Each scene shows the same named points in several views. A view is turned or mirrored, and shifted as a whole, has a little noise and may leave points out.

Scene 1
View 1
K778: [ 14,  -6,  17,  15,   0,   2,   2,   9, -10, -10, -26,  -8,  10]
K727: [  9,   5,  19,   8,   4,  -1,  -2,   5,   7, -12, -23,  11,  -2]
K174: [  5,   6,  20,   1,   9,   2,  -7,   1,  21,  -9, -17,  17, -10]
K811: [  5,  -6,  13,  -1,  12,  13,  -7,  -3,  16,  -2,  -7,  -2, -11]
K807: [  0,  29,  -5,   7,   3,   1,   8,  -2,  11, -18,  -4,  27, -21]
K307: [ 5, -3, 10,  3, 11, 10, -4, -2, 11, -4, -7, -3, -9]
K877: [  1,  10,  13,  -5,  13,   7,  -8,  -4,  29,  -8,  -7,  20, -21]
K623: [  4,   2,   5,   4,   9,  10,   0,  -3,  10,  -6,  -6,   3, -11]
K195: [  5,   8,  15,   3,   7,   2,  -5,   0,  15, -10, -16,  15,  -9]
K844: [  8, -10,  18,   1,  11,  11,  -8,  -1,  11,  -2, -12,  -6,  -5]
K291: [ -1,  22,  -3,   2,   7,   4,   3,  -4,  17, -13,  -2,  24, -22]
K268: [ -2,  12,  -4,   1,  10,  12,   2,  -7,  15,  -8,   5,   8, -23]
K308: [  6,  12,   1,  13,   1,   2,   7,   3,  -2, -14, -13,   6,  -4]
View 2
K844: [ -9, -23, -15,  -5,   1,   6, -20,   0,   0,  11, -11,   7,  19]
K727: [ -1,  -9,  -3,  -3,  -6,   9, -31,  -4,  17,  14, -14,  -4,  14]
K307: [ -8, -22, -12,  -1,   0,   5, -20,   0,   6,  16, -13,  14,  16]
K877: [ -8, -24,   0,  19, -11,  -6, -19,   8,  17,  27,  -5,   8,  11]
K308: [  4,  -8,  -5,  -4,  -1,  15, -31, -11,  22,  21, -17,  16,  11]
K811: [-11, -25, -12,   2,  -1,   3, -17,   2,   3,  16, -10,  12,  19]
K174: [ -6, -17,  -1,   9, -11,  -1, -24,   4,  17,  18,  -8,  -4,  13]
K623: [ -6, -20,  -9,   3,  -1,   7, -22,  -2,  11,  21, -12,  18,  15]
K195: [ -2, -15,   2,  11, -10,   2, -25,   2,  22,  23,  -9,   7,  10]
K291: [  1, -13,   3,  15,  -8,   6, -27,  -5,  29,  32, -14,  22,   5]
K778: [  2,  -5, -13, -22,   5,  21, -33, -11,  10,   4, -20,   0,  18]
View 3
K844: [  5,   5,  -9,   7,   1, -14, -17,  -6,  12,  -4, -14,  13,   8]
K268: [ -6,  -3,  -1,  -1,   8,   1,   2, -12,   1,  12, -20,   3,  18]
K811: [  3,   5,  -9,   5,  -1, -14, -15, -10,   4,   3, -17,  10,   9]
K727: [  2, -16,  -9,  -5,  13, -10,   3,   2,   3,  -6, -10,  15,  12]
K623: [  0,   0,  -3,   2,   6,  -4,  -7, -10,   7,   5, -17,   7,  13]
K307: [  0,   3,  -5,   4,   4,  -6,  -8, -11,   5,   5, -17,   6,  13]
K174: [  2, -11, -15,  -4,   7, -18,  -4,  -1,  -6,  -2, -13,  15,  11]
K807: [ -9, -17,  -1, -11,  16,   7,  17,  -9,  -9,  14, -20,   1,  23]
K308: [ -2, -10,   2,  -1,  15,   4,   6,  -5,  16,  -3, -12,   8,  15]
K778: [  8,  -6,  -3,   5,  14,  -5,  -5,   3,  33, -21,  -3,  19,   7]
K877: [ -2,  -7, -14,  -5,   4, -15,  -3,  -8, -19,  13, -20,   9,  14]
K195: [  0, -11, -11,  -4,   9, -12,  -1,  -3,  -2,  -2, -14,  13,  11]
View 4
K307: [ 25,  -6,   3,   8,  -5,  -5,  12, -14,  18,  -6, -18, -26, -17]
K195: [ 20, -10,   4,   3,  -9, -17,  14,   4,  12,   0, -24, -20, -23]
K291: [ 25,  -6,  -3,  11,  -6, -21,   6,  20,  12,  -5, -27, -18,   1]
K727: [ 13,  -3,   3,   1,  -6, -19,  19,  -2,  11,   8, -26, -24, -30]
K877: [ 30, -22,   6,   7, -14, -12,   5,  11,  11, -10, -20, -15, -14]
K811: [ 27, -11,   6,   7,  -7,  -2,  11, -15,  16,  -7, -17, -25, -19]
K623: [ 23,  -4,  -1,   9,  -3,  -8,  13,  -7,  17,  -4, -20, -25, -11]
K778: [  7,  12,   0,   1,   1, -13,  28, -21,  17,  15, -25, -34, -35]
K807: [ 22,   0,  -7,  13,  -5, -28,   9,  26,  14,  -1, -30, -18,   4]
K174: [ 21, -16,   6,   2, -12, -16,  12,   5,  10,  -2, -22, -20, -28]
K844: [ 23,  -8,   6,   5,  -5,  -2,  14, -20,  17,  -4, -17, -27, -25]
K268: [ 25,  -1,  -3,  14,  -3, -14,   9,   3,  17,  -5, -22, -24,   1]
K308: [ 14,   9,  -6,   9,   1, -20,  19,  -1,  16,   7, -28, -27, -12]

In a view up to two points have been moved. Name them for each view, in the order of its rows, or write none.
view 1 => K268
view 2 => K195, K291
view 3 => K727, K307
view 4 => none
